Each row is a point on a tangle of strands that fork and nearly touch. The rows are in no order.
In the rows, zero is written as 128.
Points whose rows are less than 43.8 apart are linked; no others are. Some points are linked to none.
(132): [184 119 130 108 162 126 144 106 103 144 107]
(500): [ 64 157 133  72 132  91 130 130 151 139 178]
(810): [158 127 106 101  88 135 169 121  99 139  89]
(455): [177 126 124  97 139 125 156 117 114 143 104]
(605): [ 51 131  79 104  98  97 112 113 103 141 118]
(159): [180 116 129  74 177  93 133  92  87 143 136]
(250): [193  99 152 155 154 101 101 103  40 136 161]
(49): [166 133 131 128 128 133 157 140 137 136 107]
(187): [128 153 123 119 107 126 162 139 130 131 128]
(844): [182  98 141 137 178 121 101 104  94 137 126]
(699): [ 61 158 135 140 132 136 142 136 143 121 129]
(615): [ 32 141 103  92 128 116 120 121 137 112 119]
(757): [170 125 134 101 160  94 124 144 152 134 146]
(69): [ 91 158 117 163  97 150 161 126 116 114 107]
(503): [ 37 151 120 111 143 125 128 125 148 108 117]
(389): [158  94 148 142 134 181  73 146 184  80 145]
(351): [114 146 132 195 100 159 163 138 139 118  95]
(367): [168 133 128  80 148  92 144 133 140 137 140]
(754): [179 115 137  87 184  84 125  89  77 140 146]
(864): [178 120 121  71 158 105 143 104 107 142 126]
(8): [141 109 148 171 110 183  89 156 192 106 144]
(509): [154 103 144 158 122 183  80 152 190  94 145]
(824): [ 60 158 150 106 152 106 126 144 168 137 167]
(233): [ 69 131  83  94  84  79 118 117  99 156 135]
(813): [ 57 160 138  89 141 100 129 135 161 136 170]
(99): [170  93 142 122 166 112  83 143 153 121 147]
(92): [ 81 143 147 196 125 158 125 145 167 123 123]
(722): [159  81 154 121 159 161  60 134 152  79 149]
(723): [103 133 149 192 116 161 110 154 178 126 134]
(820): [134 125  93  84  69 103 151 128  96 154 118]
(295): [189 110 137 153 151 156 144 107 114 148  80]
(352): [185 106 156 123 167  67 114  99  38 139 174]
(414): [181  92 144 157 167 135  86  97  76 134 136]
(442): [120 129 149 160 130 150  89 163 191 125 165]
(283): [185 118 130 133 137 156 164 103 103 145  74]
(792): [148 123 140 194 109 164 139 146 157 126 101]
(39): [ 54 134  77 114  99 117 117 109 104 130 108]
(621): [ 61 151 110  97 104 111 134 123 117 132 142]
(587): [102 158 140 127 130 117 142 149 156 137 157]
(299): [103 155 115 101  97 117 154 133 121 135 141]
(372): [172 107 140 113 168 103 102 143 155 129 143]
(220): [ 79 161 133 153 120 137 148 140 142 124 130]
(552): [118 127  87  90  63  91 144 128  92 159 124]
(172): [178 113 143 105 184  77 119  90  56 138 159]
(756): [ 53 156 150 125 155 119 124 147 170 134 154]
(304): [149 145 128 119 116 127 162 141 133 135 119]
(443): [163  87 147 130 146 169  67 141 171  85 150]
(852): [179 109 138 160 140 155 135 126 141 138  89]
(653): [155 131 111 119  86 145 176 124 104 135  82]
(823): [151 126 100  84  79 118 161 123  97 146 106]
(183): [ 89 161 127 162 108 146 155 133 131 120 118]
(148): [ 42 156 132 131 145 132 132 132 151 111 121]
(193): [141 112 144 131 139 138  70 166 193 105 179]
(152): [ 81 152  93 161  87 153 155 109 103 108  93]
(740): [ 80 149 140 197 121 161 142 137 147 116 108]
(330): [133 144 129 183  98 159 172 136 131 118  91]
(725): [177 123 122 115 120 151 169 106  97 145  74]
(696): [193 104 156 143 153  81 111 104  33 137 170]
(191): [169 129 119  63 139  95 152 121 124 139 135]
(21): [ 62 143  80 132  97 133 130 107 101 118 101]
(88): [168  89 144 123 158 130  72 149 164 107 153]
(347): [124 121 147 183 111 172 100 156 186 120 140]
(804): [ 65 152  92 152  98 149 145 109 107 108  96]
(63): [106 138 140 210 106 162 146 141 153 120 104]
(244): [ 84 145 100  92  85 106 141 125 109 139 145]
(37): [141 141 123 159  88 155 181 132 119 122  85]
(695): [162 133 121  91 119 119 161 127 122 140 117]
(440): [127 122 144 139 137 138  73 166 196 118 184]
(698): [190 100 146 161 164 122 100  96  55 138 142]
(758): [184 108 135 117 178 115 121 107 104 141 120]
(262): [ 45 143 103  92 113 110 123 120 124 127 132]
(7): [173 126 134 139 131 144 157 129 132 138  89]
(863): [ 91 129  81  94  70  79 129 123  94 162 135]
(602): [158  74 156 109 171 120  57 131 130 100 159]
(169): [ 42 151 145 130 155 125 124 145 167 122 135]
(781): [146 139 111 144  82 154 181 123 107 124  79]
(385): [159 102 143 132 145 138  76 159 181 111 161]

A fork is a point with three links, a tip a point with one. Leave the first point through the second and follow the links. Name the first fork or tip that comes.
(132); (455) | (304)
(723); (347) | (722)
(148); (169) | (500)
(500); (813) | (148)
(7); (852) | (725)
(88); (385) | (442)

Name the points in between on the shortest way along the links from the first point to the second, in order.
(389); (740) | (509) > (8) > (347) > (723) > (92)
(605); (823) | (233) > (863) > (552) > (820)
(385); (442) | (193) > (440)
(295); (187) | (852) > (7) > (49) > (304)
(813); (183) | (824) > (756) > (169) > (148) > (699) > (220)
